Each row is a point on a landscape with many valleys, with its height.
From any point a ball rolls to the lowest of the 2 points nearest to it. It stops when none of these is lower. Distance is the straight distance between rows; heights are no part of it.
K181: [124 162 124  99 142 104 102 125  86  82 128 121 159 141  84 121 110 149
 164  68  84 156 132 129 125 146  94 144 119 116 156 119 165  98 149 132
 210  98 187 149 114]  (h 2.14)
K862: [150 122 164 117  97 110 131 150 135 121 114 118 125 143 117 137 164 156
 151 107  95 105 114 140 109 128 139 123 125  78 125 102  99 165 115 112
 147 147 153 146 155]  (h 4.72)
K550: [ 94 127  58 123 147  99 128 167 142 100 153 100 167 153 133 124 101 119
 147 119 124 161  92 154 174 113 127  99 100 152 181 178 174 123 149  88
 136 102 162 118 128]  (h 4.33)
K446: [ 97 116 114 131 102 113 111 136 152 134 147 117 129  55  98 159 127 174
 128 146 166 126 133 128 129 132 172 113 114 128 126 177 142 124 124 107
 117 109 151 146 145]  (h 0.99)
K904: [166 119 128 241 162 168 125  80 100 160 191 140  97 140 187 108 112 143
 114 117 145 178 154 118  96 122  55 108 169 150 114  42 159 140  95  82
  94  87 110 123  79]  (h 2.35)
K230: [122  82 185 138  83 156 116 117 143 147 131 129 152 120 137 122 155 161
 137 126 131 118 174 155 111 108 151 114 135 132 102  70 144 164 161  98
 112 114 144 145 157]  (h 3.28)
K43: [108 120 181  72 101 188 169 138 125 114 126 162 119 145  91 144 158  89
 126 165 165 142 109 114 119 152 139 145 181 147 181 134 144 182 160 119
  72 162 138 150  94]  (h 1.46)
K751: [105 105 156 145 103 138 128 143 156 146 135 131 129  87 129 151 150 164
 132 151 147 134 136 129 107 151 177  72 137 127 134 146 132 151 114 107
  82 124 133 155 142]  (h 1.32)
K828: [144 122 153 161  99 120 104 104  94 164 131 135 157  87  99 126 151 131
  80 153 168 102 204 103  98 137  82 150 123 148  79 123 100 119 147 159
 111 163  97  94 139]  (h 3.03)
K255: [121  87 165 127  72 177 146 175 138 102  99 186  81  52  68 132 174 171
 145 169 132 128 119 119  69 146  79 108 190  79 110  95 149 123 109 113
 109 117 128 169 147]  (h 0.57)
K727: [138 144 152 168 169 113 123 116 115  89 161 130  67  77 106 136  95 132
 146 127 143 181 112 127  93 191  95 114 190 104 148 120 139 131  85 129
 159  83 126 205 110]  (h 5.64)
K422: [145 168  42 150 158 129  68 106 118 140 112 124 137  88 140 105  68 137
 108 159 152 143 177 114 119 123 102 126  92 177  82 141 153  57 131 141
 167 119 122  65 129]  (h 3.55)
K947: [102 143 158 111 132  94  75 113  98 149 134 129 151 135 108 122 131  93
 130 133 124  82 176 138 138 125 137 176  91 135  77 145  70  97 149 174
 162 118 138 117 148]  (h 3.36)
K197: [ 98 129 156  73 132 147  99 123 117 117  89 133 161 165 105  91 114 104
 170 106  92 118 149 150 150 117 134 163 108 126 104  97 126  85 175 165
 194 109 152 125 161]  (h 1.11)
K385: [133 115 182 124 131 139 128  68 125 168 128 126 103 129 153 126 114 107
  93  92 125 109 201 139 121 128 144 148 134 146  84 107  92 146 137 161
 101 117 108 149 136]  (h 4.45)
K905: [156 117 131 145  73 136 172 188 141 112 106 160  90  69  88 122 211 135
 110 156 125  94 101 131  71 138 101  82 154  94 114 146 109 146  96 138
  96 176  85 130 137]  (h 2.33)
K586: [ 88 150  73  84 146  98 125 153 130 107 126  95 137  95  53 151  97 151
 139 121 118 117  89 111 169 113 164 160  80 127 163 200 163  63 142 130
 170 112 179 111 110]  (h 5.24)
K437: [116 124 162  79 116 120 104 130 110  88 121 109 156 153  82 107 114 132
 174  93  79 123 149 130 125 124 125 159 110 100 125  93 129 117 156 125
 214 113 190 147 163]  (h 1.64)
K611: [ 91 135  89 137 152 109  95 128 107 107 168 110 145  85  93 144  92 142
 136 126 155 160 133 145 139 139 114 112 123 153 161 168 193 116 146 107
 151  76 171 149 111]  (h 2.43)
K878: [ 86 113 212  68  96 167 164 140 140 107 107 122 134 205 120 102 129  52
 156 135  98  87 138 126 177 107 209 196  92 124 121 115 116 127 173 122
 137 128 160 160 172]  (h 1.59)
K557: [128  87 197 181  96 160 116  86 127 156 152 133 128 124 159 129 159 173
 133 104 127 133 183 144 100 125 120  97 154 129  90  42 139 149 147  97
  90  95 138 147 133]  (h 3.09)
K977: [144 118  83 187 147 124 112 140 150 121 162 109 112 163 178 140 135 147
 182 114 112 152  85 151 138 102 126  76 123 120 153  93 146 165 102  67
 135  95 153 124 133]  (h 6.40)
K887: [ 88 159 129  84 148 190 173 147 151  90 127 158 112 149 128 121  77  80
 127 154 159 177 111 120 167 171 147 102 151 174 200 168 198 147 146 120
 114 109 140 157 100]  (h 1.37)
K790: [120 159  61 158 153 117  80  91  96 150 133 136 176 125 140  90  78 115
 101 129 138 145 187 118 122 137  87 126  95 190 111 150 167  64 155 156
 154 121 125  59 102]  (h 3.31)
K846: [103 108 174 104 122 175 134  73 112 188  88 150 153 142 123 116 117  69
 107 118 149 113 179 141 133 125 122 204 133 190 115 118 160  99 223 193
  81 146 120  79  93]  (h 2.37)
K601: [162 149 103 119 125 144 161 179 174  92 106 121  68 112 128 130 101 140
 174 155 108 150  56 118 111 147 164  87 147  83 178 140 128 122  73  94
 150 126 139 163 132]  (h 6.67)
K131: [144 121  66 201 149 108  89 124 127 136 186 116 149 155 187 120 134 159
 146 127 133 151 114 141 132  99 104  71 112 140 133 110 149 160 113  58
 117  98 151 101 122]  (h 6.32)
K873: [158 139 100 118 172 157 142  99 119 143  77 134 140 158 163 108  96  97
  90 119 107 128 114 131 156 108  93 141 113 154 129  95 138  87 147 187
 128 158  78  61  86]  (h 1.24)
K614: [ 88 151 141  78 142 175 191 152 156 109 136 137 119 205 146 144  83  84
 135 117 140 156 129 109 185 133 186 114 120 168 180 161 175 167 149 109
 110 110 149 149 111]  (h 1.16)
K56: [185 165 114 125 111 115  97 143 141 115  81 142 116 150 128 114 193 151
 139 124  94  74 119 132  81 109 100 136 105  74  72 107  76 129  99 126
 173 169 106 102 163]  (h 5.08)
K836: [122 121 157  56  94 197 170 168 153 111  98 134 130 170 105 126 119 113
 146 140 112 125 125 126 151 119 169 132 137 122 159 114 150 154 143 107
 136 144 160 146 147]  (h 0.97)
K893: [141 166  78 124 152  79 124 143 175  99 149  90  77 129 167 154  97 148
 198  74 106 147 129 127 131 132 186 112 112 118 128 153 115 123 121  80
 186  62 182 191 149]  (h 5.79)
K221: [102 120 155 129 147 125 163 108 145 136 175 132 113 127 159 127 101 103
 108 139 170 166  87 113 141 156 145 100 161 141 182 166 114 160  94 126
  60 129 102 162 114]  (h 5.00)
K995: [132  84 123 155 118 204 151 136 139 131 129 144 124 134 146 134 121 123
 138 152 147 158 109 146 130 103 107 104 173 147 169  80 171 174 141 115
  81 117 117 132 116]  (h 1.77)
K996: [106 121 230  72  79 160 154 126 128 113 139 146 125 151  80 130 172  97
 130 145 150 104 134 129 127 141 155 173 133 129 148 133 137 190 168 111
  86 163 147 169 138]  (h 1.23)
K261: [158 111 164 124 124 107 163 108 105 153 143 113 144 176 150 160 185 125
  93  94 108  92  84 131 140  80 113 140 116  96 136 104  76 168 125 140
  80 165  97 103 111]  (h 1.00)
K864: [136 150 104 141 178 133 113  78 115 169 115 137 142 177 177 113  89  98
 104  92 106 129 169 127 150 107 114 146 102 168 111 106 127  84 148 172
 143 128 109  75  91]  (h 1.63)
K328: [108 154  83 106 140  67 131 148 146 109 132  87  95  80  83 154 118 171
 151 121 116 109  80 101 146 109 176 158  93  91 146 204 122 102 105  97
 157 107 178 145 122]  (h 5.04)
K624: [166 140 136 211 145  86 101  79  70 156 195 119 152  89 152 106 126 153
  76 126 175 155 166  81  96 163  60 131 162 147 118 113 122 112 100 103
 114 141  95 116  84]  (h 2.92)
K241: [120 137 107 128 111  77 121 153 159 119 114 108  91  67  82 167 152 182
 142 117 111  87 101 118 111 116 180 133  88  80 111 188 112 109 103  99
 147 118 173 158 141]  (h 4.89)
K577: [131 154 128 150 143  46  90  87 131 151 145 124 122 137 193 143 157 132
  96  99 123 100 157 113 108 135 152 130 104 118  77 146  48 136 100 136
 120 140 110 121 142]  (h 4.19)
K173: [ 65 131 137 117 163  85 151 119 123 102 190 121 128  97 126 121  91 103
 109 148 181 175  52 119 153 165 133 121 142 140 185 198 126 123 103 124
  94 132 125 150 103]  (h 5.12)
K508: [104 128 180 196 148 116 139 115 130 121 161 145  55  94 117 144 133 116
 162 149 144 168  93 124  86 213 114 103 197  83 158 120 126 137  64 126
 106  87  94 180 122]  (h 5.77)
K791: [161 160  56 107 128 103  72 150 180 131  85 101 112 148 161 145 128 165
 178 130 104 112 145 128 132 102 183 124  86 103  75 128  94  90 117  89
 201 106 153 113 160]  (h 5.52)
K833: [ 96 114 208  78  86 135 155 123 123 138 137 120 151 170 100 123 186  76
 119 131 131  79 135 142 149 112 168 195 113 124 139 139 110 167 174 135
  91 170 136 139 146]  (h 0.96)
K553: [ 86 140  80 100 130 116 108 150 128 106 123 117 172 149 108 131 106 121
 159 103 103 145 142 151 178 121 143 123  92 156 159 162 178 107 172 124
 168  89 179 130 129]  (h 4.17)
K305: [139 109  57 206 128 107  86 149 147 138 169 115 146  92 166 126 121 176
 140 167 162 153 116 150 126 116 115  63 109 150 125 139 163 134 112  64
  97 109 135  91 138]  (h 6.23)
K381: [112 121 113  91 118  90 136 152 107 118 142 124 166 103  64 141 166 130
 102 150 158 102  85 119 133 124 114 141 130 120 153 181 121 130 139 156
 111 188 124 121 118]  (h 4.15)
K768: [ 85 113  97 171 135 127 118 143 133 116 192 113 126 112 109 143  92 123
 167 128 159 172 118 159 138 146 126  97 146 142 184 172 186 152 125  82
 107  76 167 162 123]  (h 2.16)
K907: [121 111 158  61  60 171 151 173 164  99  91 140 109 124  72 120 134 141
 163 155 113  98 129 128 118 117 166 134 125  84 129 128 137 130 118  98
 155 145 177 153 178]  (h 0.62)
K686: [ 63 123 151  77 109  95 108 133 116 143 145 119 180 134  96 141 133 103
 124 136 141 105 149 134 160 124 182 168  90 137 130 174 128 116 178 159
 136 133 162 118 142]  (h 2.73)
K213: [182 164 149 113 173 102 148 113 115  98 106 122  86 131 130 128 126  97
 115  94 106 134 106 135 111 158  99 133 153 108 139 128  87 147  96 165
 147 129 100 171 117]  (h 3.04)
K200: [143  90 137 229 117 135 126 119 139 176 148 135 127  78 168 124 118 153
 109 163 168 160 133 120  94 146  95  80 173 149 121  92 147 140 118 115
  54 131  88 115 117]  (h 6.06)
K309: [172 140 110 148 141 163  88  71  99 149 143 126 153 163 167 105 140 172
 111 113 115 139 183 113 106  95  95 128 114 143  89  52 125 134 120  96
 161 117 118  86 121]  (h 1.65)
K442: [156 121 106 111 152 139 141 121 107 128  83 143 163 129 119 109 132  98
  84 145 128 112 116 127 149 128  85 139 135 160 138 114 125 105 159 196
 116 182  69  70 102]  (h 0.88)
K555: [125 133 118 175 126  83 102 128 125 118 140 123 117  48  97 158 152 190
 108 139 153 114 115 109  95 147 132 104 116  96  95 154 121 112  96 116
 126 114 136 142 124]  (h 1.41)
K665: [107 152 120  93 173 174 127  99 143 141  70 152 115 157 148 106  61  88
 138  93  99 145 189 154 158 140 132 143 123 171 112 118 153  80 154 196
 170  82 129 130 126]  (h 2.15)
K642: [142 126 113 160 115 139 142 180 183 108 109 112  84 132 135 140 124 167
 219 125  81 157  77 118  86 134 161  69 156  74 168 112 141 131  91  50
 141 104 174 159 156]  (h 6.60)
K107: [118 113 174  54 102 162 143 154 123  99  76 129 143 185  89 101 139  90
 162 118  75  93 115 148 143 102 128 177 117 100 131  86 126 117 168 146
 174 159 148 123 163]  (h 1.61)
K921: [134  95  85 152 114 172 123 165 147 122 133 119 133 171 139 136 119 153
 191 116  95 147 111 166 134  85 122  77 131 121 150  95 169 175 133  54
 134  94 172 130 156]  (h 6.47)
K868: [111 137 103 110 164 178 138  90 141 134  82 157 133 134 151 104  64  87
 112  98 118 164 184 147 149 137 111 133 125 193 132 125 190  93 169 190
 123 105 114 109 106]  (h 1.88)
K808: [149 126 158 155  78 118 130 132 102 145 122 139 135  71  85 126 198 130
  94 150 156  73 167 131  86 126  86 143 117 127  73 140  97 127 127 162
 107 167  76 101 158]  (h 2.78)
K922: [132 141 106 168 165 113  99  96  72 125 165 131 167 118 128 102 105 131
 110 111 141 168 154 128 125 147  61 109 148 173 155 111 186 116 151 128
 147 110 128 116  80]  (h 2.79)
K228: [139 120 198 120 118 159 149  90 148 136 109 139  84 105 143 128 136 125
 112 107 126 123 184 143 106 161 142 116 149 125  96 118 105 157 114 147
  96 118 105 191 142]  (h 4.63)
K259: [169 140 139 106 121 118  98 126 114 122 103 116 141 169 123 121 149 146
 148 110  87 107 134 139 122 114 117 150 111  96 107  82  80 143 125 121
 177 141 141 119 146]  (h 4.90)
K970: [120 106  95 140 124  76 111 145  99 117 177 116 179  84  86 140 137 160
 109 156 171 131  78 116 131 126  96 117 134 121 149 159 133 112 123 126
 116 161 126 107 120]  (h 3.96)
K511: [127 115  72  90 142 175 167 160 165 143  84 132 140 185 170 126  89 105
 118 157 119 128 110 135 188  99 174 122 115 154 147 130 153 121 123 131
 123 154  92  89 135]  (h 1.50)
K757: [164 112  91 100  98 130 181 188 158 108 102 144 112 136 124 125 167 110
 116 175 120  97  48 123 128 132 145  97 140  95 167 157 101 143  86 124
 117 200  88 115 134]  (h 1.95)
K74: [175 156 139 104 175 140 151  96 118 101  73 126  85 162 151 115 119 107
 118  78  89 129 130 136 129 132  98 144 149 112 118  76  90 137 116 167
 162 129  99 147 115]  (h 2.77)
K209: [133 144 189  73 149 170 146 114 123 100  75 126  86 187 137  99 114  77
 155  73  69  95 150 144 151 120 130 177 121 102  86  76  85 119 137 154
 188 101 135 153 164]  (h 3.87)
K78: [144  87 124 170 133 161 143  81 115 184 159 116 146 143 164 139 104 121
  84 113 145 135 142 130 126  76 103 127 127 167 134  93 161 153 159 121
  54 128 112  85  88]  (h 2.91)
K254: [107  91 114 148 130 132 146 107 136 172 167 125 149 148 174 132 103 121
 102 128 153 153 115 137 145 103 141 109 129 162 156 136 152 163 151 118
  63 133 126 115 120]  (h 3.13)
K480: [153 101 128 152  76 158 146 178 108  85 113 189  90  36  70 131 163 156
 131 178 137 139 107 100  79 151  45 116 209  96 115  85 135 111 106 129
 124 129 101 158 125]  (h 0.82)
K884: [101 147  96 129 116  65 136 150 151 128 116 119 100  63  83 162 176 155
 100 132 139  56  88 120 116 114 168 136  71  86  83 222  90 113  90 128
 126 143 133 124 156]  (h 4.71)
K972: [ 96 107 109 156 134 178 135 146 139 119 161 133 120 146 130 126 106 110
 162 142 142 173 116 159 146 132 120  98 157 149 181 123 193 172 137  87
  99  89 163 156 128]  (h 1.97)
K927: [157 104 162 173 119 125 143 117 122 151 139 145 110  67 142 130 138 127
  85 159 164 131 142 112 102 167  86 105 175 140 127 132 112 139 106 148
  61 152  69 137 120]  (h 5.97)
K229: [ 97 147  86  87 150  58 124 177 128 129 106 114 152 182 134 142 123 106
 134 121 104 104  89 118 175 119 168 170  94 104 127 193  74  99 116 151
 155 164 116 106 143]  (h 5.65)
K170: [134  89 157 134 124 146 141  81 111 186 123 124 155 131 141 132 117 111
  77 113 164 122 160 124 130  98 108 170 136 168 127 106 144 135 189 158
  61 160 114  79  91]  (h 2.66)
K623: [120  94 159 136  96 178 147 135 153 147 122 143 130 100 123 144 140 136
 117 164 161 142 141 129 117 140 144 105 167 142 147 121 144 176 132 126
  76 136 115 143 130]  (h 1.54)
K384: [163 139 111 198 150 104 116 119 120 111 150 131  91  46 157 116 112 164
 116 161 166 164 112 116  91 171  89 105 156 130 112 114 137 110  74 117
 124 116  98 137 110]  (h 1.49)
K63: [119 162 127 119 140  58  95 105 132 133 132 113 105 118 161 160 136 130
 121  97 123 112 165 124 120 143 171 146 101 113  77 161  61 122 113 149
 164 102 146 152 154]  (h 3.95)
K379: [133 110 186 152  98  90 117 140 120 130 147 131 133 111 103 144 194 154
 134 114 114 104 126 140  91 144 125 107 131  92 116 129  96 161 118 119
 105 147 133 153 137]  (h 4.57)
K238: [104 117 170 134 138 106 168  79 155 170 165 135  94 126 195 141 114 108
  96  96 150 151 127 112 129 158 170  98 145 136 137 166  99 161  98 131
  42 119  96 171 128]  (h 4.88)
K607: [140 109  91 243 117 127  93 136 130 159 171 135 141  80 163 117 121 172
 126 169 175 170 154 132 103 138  89  67 144 157 113  99 166 136 109  80
  86 108 114  95 127]  (h 6.14)
K377: [146 180 132  85 146  99 161 148 126  89  93 129  75 143  94 125 132  79
 121  89  89 113 111 134 120 148 108 165 125  94 130 157  85 142  96 168
 172 145 111 168 136]  (h 3.29)
K164: [ 55 127 178  90 114 115  97 124 118 150 131 136 158 139 104 108 124  65
 134 145 135  90 167 144 162 134 176 195  92 142  89 176  93  92 174 187
 139 111 151 138 152]  (h 3.05)
K783: [133 158  77 129 124  77 113 152 118 108 120 124 111  82  68 141 171 141
 100 133 137  77  92 122 104 108 107 162  93  91  90 189  91 107  89 161
 160 178 114 113 137]  (h 4.50)
K453: [127 114 214 147 128 146 172  85 151 174 136 135  78 126 168 151 136 117
  87 103 137 123 150 121 109 164 148 101 159 127 121 129 105 173 109 143
  35 127  89 172 118]  (h 4.77)
K721: [110 121  94 150 129 123  80 117 113 125 166 123 150  95 120 128  99 158
 137 130 144 147 192 149 121 113 108 104 118 164 118 125 173 129 154 102
 149  73 166 137 123]  (h 2.74)
K425: [142 138 214 108 144 146 135  62 112 133 104 126  86 164 138 110 138  87
 118  85  97  83 181 155 133 114 125 180 109 112  74  75  68 131 136 155
 139 100 118 150 148]  (h 4.18)
K300: [150 149 134 203 144  95  88 120 126 119 142 128  96  49 147 148 151 192
 130 137 147 148 140 103  77 171 115  88 145 107  85 118 127 110  84 107
 133 104 120 163 122]  (h 1.75)
K391: [104 118  62 119 155 102 143 150 141 128 139 107 168 184 183 135  99 109
 126 114 112 149  71 143 194  99 146 110  99 163 167 147 153 140 127 105
 120 135 121  95 127]  (h 4.46)
K723: [108 127 188  66 137 163 160 137 112 112  77 126 149 222 115 117 148  68
 158  85  66  86 101 135 181  92 131 195  92 105 130  93 116 101 173 175
 164 134 133 109 135]  (h 1.98)
K941: [163 108 118 193 122 125 124 154 105 111 157 153 119  51 102 123 140 167
 127 194 160 164 105 105  98 159  62 111 184 115 123  90 137 112  93 121
 129 126  96 134 111]  (h 1.17)
K734: [121  96 128 102 108 179 172 139 134 125 135 154 132 126 123 134 145  93
 109 199 185 152  80 108 135 136 125 119 187 167 190 135 152 165 157 130
  57 179 109 104  82]  (h 1.66)
K299: [115 108 110 181 127  50 101 114 130 152 176 119 162  84 170 136 148 169
 105 143 166 139  90 121 118 126 131  86 115 116 128 158  97 136  98 105
  78 154 112 101 133]  (h 3.54)
K257: [114 138 151 119 160 149 134  68 116 190  98 144 129 165 150 108  83  69
  96  86 118 121 180 135 147 131 125 182 127 172 104 120 132  84 184 216
 110 122 114  86  89]  (h 2.04)
K848: [142 109  99  74 105 174 172 179 150 122  97 138 135 164 124 131 132 110
 113 174 131 119  79 120 158 122 163 110 146 131 174 136 137 142 130 125
 111 188 100 110 123]  (h 1.76)
K900: [154 153 131  94 183 177 163  85 136 134  72 124  80 160 171 123  76  94
 120  75  87 138 164 142 148 120 132 143 135 146 115  93 118 116 122 187
 151 109 101 138 111]  (h 2.48)
K59: [117 137 120 107 122 106 155 157 118  96 151 114 108  90  55 140 113 148
 145 137 127 138  53 109 117 148 131 132 143 103 183 180 136 117  97 120
 142 129 169 166 109]  (h 5.36)
K596: [154 123  61 124 156 121 126 139 143 122 121 105 155 173 165 128 111 131
 132 132 106 146  82 147 156  94 127 104 110 136 144 109 148 139 130 111
 150 140 116  93 124]  (h 4.49)
K608: [ 90 120 107  78 126 168 185 177 146 150  94 120 143 232 175 140 102  90
 140 138 110 108 128 115 203  94 218 153  96 141 125 147 123 125 128 128
 132 138 116 100 136]  (h 1.21)
K869: [133 108 175 173 128 133 142 116 128 128 148 139  87  93 125 137 141 120
 122 155 151 155 107 122 101 179  97 103 205 110 153 119 114 152  91 137
  76 119  82 170 111]  (h 5.87)
K483: [138 176 155  73 159 114 128 133 109  93  78 124 103 168 107 119 120  93
 157  75  63 111 138 136 135 147 117 175 117  99 116 122  93 113 129 176
 212 112 145 168 150]  (h 3.58)
K885: [120 132 101 105 111  83 108 156  99 124 128 124 167 116  64 133 168 123
 106 139 135  78 109 127 124 113 107 161 100 108 112 176  96 116 127 169
 148 177 117  96 142]  (h 4.32)
K374: [152 105 120 145  85 123 133 162 114 115 121 143 123  52  69 140 188 158
 103 167 158  90 120 120  88 124  93 118 131 109 102 148 116 125 125 152
 112 175  91 110 146]  (h 2.54)
K998: [114  93 146 142  96 159  95 106 130 155 147 131 159 107 126 126 113 152
 128 135 153 140 198 150 116 106 128 129 131 164 106  98 173 154 174 109
 116 107 153 130 145]  (h 3.07)
K314: [ 98 151 156 114 135  77  95 122 131 155 123 130 114 147 143 124 130  85
 137 114 120  75 163 148 138 132 174 178  83 120  65 171  42 108 116 167
 156 112 128 140 162]  (h 3.66)
K801: [131 151  71  84 154  62 145 187 134  86 101  90 138 161 131 130 111 121
 142 126  95 132  50 115 170 134 159 151  98 104 168 187 112  97 108 131
 170 157 134 118 124]  (h 5.53)
K361: [163 115 126 144 108 129 180 165 155 117 104 149  86 104 153 116 175 110
 104 169 132 109  56 129 107 149 129  83 158  99 144 149  91 148  73 136
  87 179  64 130 125]  (h 2.12)
K755: [112 126 148  90 101 116 122 139 138 117 130 109 143 154 109 131 114 130
 165 106  95 129 145 145 143 117 184 138 102 119 131 125 121 140 147 112
 177 102 181 163 162]  (h 2.09)
K403: [127 114 152 108 123 112 119 121  95 156 125 115 179 182 122 135 167 104
 107 115 111  79 121 140 159  85 121 162 105 122 114 110  87 138 163 155
 115 161 104  76 124]  (h 0.94)
K910: [104 122 227  64 126 192 178 119 118 102  91 123 122 216 131 114 139  49
 152  99  89  94 121 127 183  87 170 212  96 117 127  89 126 108 181 152
 129 102 139 140 135]  (h 1.93)
K349: [150 100 129 197 150 200 131  88 105 150 183 128  96 156 174 135 110 137
 141  89 128 157 149 139 114  80  66 101 146 135 138  40 169 152 127  86
  90  75 138 129  83]  (h 2.61)
K465: [118 144  77 110 131 111  65 134 115 125 133 117 193 160 117 123 123 149
 150 114 100 134 153 150 152 106 118 123 101 149 126 112 150 106 163 116
 187 110 158  92 132]  (h 3.91)
K626: [136 144 104 155 152 116 113  81  81 142 138 137 186 110 127 102  98 125
  85 125 147 156 158 119 133 142  66 137 125 178 146 120 172  87 162 165
 126 144 105  77  79]  (h 3.06)
K854: [176 136 142 182 120  98 107  83  74 166 155 126 151  91 129 111 138 146
  60 135 163 128 195  82  89 148  70 136 145 147  92 129 103 114 118 138
 104 162  88  96 112]  (h 3.20)
K637: [ 83 124 167  83 107 110 142 133 140 134 146 108 148 157 130 140 119 103
 134 111 118 120 145 130 164 131 199 150 110 133 142 151 120 158 144 132
 133 116 158 155 152]  (h 2.41)
K675: [123 116 175 162 116  67 112 103 124 167 152 121 143 110 153 149 175 150
  97 108 135 111 157 127 102 145 138 101 124 121  99 138  85 151 119 130
  87 131 113 143 146]  (h 4.40)
K133: [156 146 113 147 136 187  78  46  93 170 152 126 154 175 178  61 144 163
 120 118  96 125 221  87  78 103 113 171 115 156  63  62 111  98 124  96
 167  94 137  69 122]  (h 1.09)
K691: [128 119 111 106 149 102 128 117 102 150 115 124 183 154 122 130 150 104
  93 120 129 113 103 126 154 115 101 142 124 140 141 141 102 132 152 180
 103 189  92  74 114]  (h 0.49)
K431: [156 131  81 118 127 133 105 145 148 126 106 121 143 127 133 128 112 152
 135 146 120 138 122 146 138 103 132  96 128 129 129 110 126 136 114 121
 157 138 117 109 138]  (h 4.35)
K717: [114 147  90 128 145 132  58  99  97 155 129 138 200 166 123 108 122 136
 130 130 108 136 180 126 138 112 104 140  91 164 104 120 139  80 174 155
 173 122 143  51 117]  (h 3.62)
K556: [ 88  96 123 158 123  70 119 106 134 167 191 121 183 112 166 143 122 148
 105 123 164 151 124 128 133 118 144  97 132 145 148 156 121 159 129 103
  73 134 135 118 131]  (h 3.33)
K60: [141  93 159 197 137 176 138  94 130 161 155 130  93 129 182 139 135 157
 145 101 124 157 145 138 107 111 117  71 167 123 117  54 142 167 117 100
  87  84 123 146 119]  (h 2.86)
K307: [ 86 151 114 113 153  84 161 151 132  75 176 108  98  92  86 128  87 132
 133 154 156 147  21 106 147 157 146 127 124 114 185 205 137  97  91 110
 128 121 162 153 101]  (h 5.25)
K606: [170 135  69 146 126 149 109 144 142  90  84 136  98  31  92 135 112 195
 126 172 155 124 125 113 103 112 113 111 130 114  83 113 140  86 101 116
 167 127 115 114 135]  (h 3.97)
K158: [136 160  45 116 140  82 100 149 180 120 128  93 100 156 189 152 112 141
 178  99 109 136 151 140 151 110 204 123  86 129 100 144 107 104 129  82
 186  77 158 139 160]  (h 5.66)
K655: [173 189 104 110 128 109  66 144 147 114  85 131 104 173 144 114 167 143
 162 130  86  76 135 130  91 110 132 160  85  71  49 114  61 107  99 129
 204 140 141 120 165]  (h 5.23)
K81: [192 134 116 187 155 151 110  78 115 149 153 124 114 137 192 111 113 162
 103 118 120 150 154 115  97 107  85 104 145 137 106  57 134 141 103 105
 117 118 104 104  94]  (h 2.05)
K764: [133 146 147 133 145 103 145 141 112  91 139 126  66  75  77 146 126 136
 139 124 120 138  80 111  92 163 111 140 157  80 146 162 125 131  80 133
 148 119 146 196 118]  (h 5.49)
K481: [170 168  79  90 133 111  92 160 160 102  63 122  92 133 131 131 131 161
 171 123  93 104 130 135 105 111 143 144 104  72  76 116  95  93 101 114
 206 135 150 135 164]  (h 5.37)
K321: [ 98 136 197  50  79 171 170 171 156  95 113 127 126 200 103 121 112  89
 163 139 114 105 139 111 160 129 213 165 104 124 152 138 141 147 149  95
 148 141 184 163 155]  (h 1.27)
K740: [167 150  47 139 152 130  85 132 127 116  88 127 125  62 119 121  90 156
 108 177 157 126 131 114 116 126 115 126 104 144  85 136 131  76 104 144
 166 148  95  83 134]  (h 3.78)
K279: [133  93 153 136  85 186 175 135 148 141 135 166 113 101 131 140 158 114
 114 200 176 139 105 110 110 152 133 102 195 145 167 128 131 167 130 125
  42 166  87 132 104]  (h 1.71)
K120: [118 155  83  74 140  88 137 167 120  90 100 114 143 129  79 133 118 122
 146 124  98 125  78 119 155 141 136 152 104 114 164 176 144  73 128 163
 174 139 141 120 115]  (h 5.40)
K967: [154 133 120 227 162 113 104  82  90 151 198 130 118  98 167  97  86 140
 108 140 163 184 160 109  94 171  53 116 166 161 119  95 155 116 100  96
 120 103 100 133  88]  (h 2.64)
K793: [ 73 132 149  70 128 165 188 160 131 126 127 119 149 227 162 148 107  88
 134  98 115 132 126 107 196 109 214 155  90 156 154 149 155 156 164 110
 125 114 147 128 132]  (h 0.90)
K191: [121 157 115 130 158 101 108 113  91  93 127 136 177 124 102 114 115 133
 140  91 126 169 127 139 145 157  68 121 135 142 180 120 195 100 157 148
 174 103 147 130  88]  (h 2.51)
K934: [129 100 174  96  75 166 158 173 152 100  96 155  90  98  79 127 165 151
 139 148 115 111 115 126  91 141 125 112 156  84 139 117 123 147 106 117
 128 142 143 177 150]  (h 0.27)
K497: [119 106 189  98  95 128 181 126 122 159 147 122 143 176 121 146 195 100
  93 115 130  82  93 135 147 105 140 155 127 111 160 142  86 185 146 128
  45 175 104 122 127]  (h 0.63)
K392: [136  98 109 149 103 178 138 171 164 105 118 135 111 148 124 127 119 154
 206 132 108 163  97 140 109 116 123  73 170  93 163  91 158 160 109  67
 138  99 161 150 156]  (h 6.54)
K945: [155 127  95 152 122  68  92 126 101 130 156 117 186  98 129 130 158 153
  99 144 151 113 103 114 119 121  96 119 118 117 116 137  93 131 114 126
 115 177 103  86 122]  (h 3.76)
K456: [169 128  93 126 105 139  90 155 149 112  78 133 126  80 111 127 145 194
 138 153 130 112 150 122 101 116 130 105 114 109  76  99 123 109 101 110
 165 136 117 111 156]  (h 4.16)
K720: [ 99 147 121  85 151 172 158 114 150 108 101 158 130 113 124 119  79  85
 108 127 146 172 150 137 152 165 131 127 139 195 171 158 209 109 173 170
 120 115 128 135 103]  (h 1.62)

For each start below, name the point where the ball stops.
K862 -> K197
K456 -> K197
K391 -> K197
K299 -> K691
K230 -> K446
K557 -> K133
K801 -> K691
K229 -> K691
K927 -> K793
K854 -> K133

Write out the way that a ball takes from each point below.
K970 -> K945 K299 K556 K254 K78 K170 K846 K257 K864 K873 K442 K691
K158 -> K791 K481 K655 K56 K259 K862 K379 K675 K577 K63 K314 K947 K164 K686 K637 K755 K437 K197
K596 -> K431 K456 K606 K740 K422 K790 K626 K922 K191 K181 K437 K197
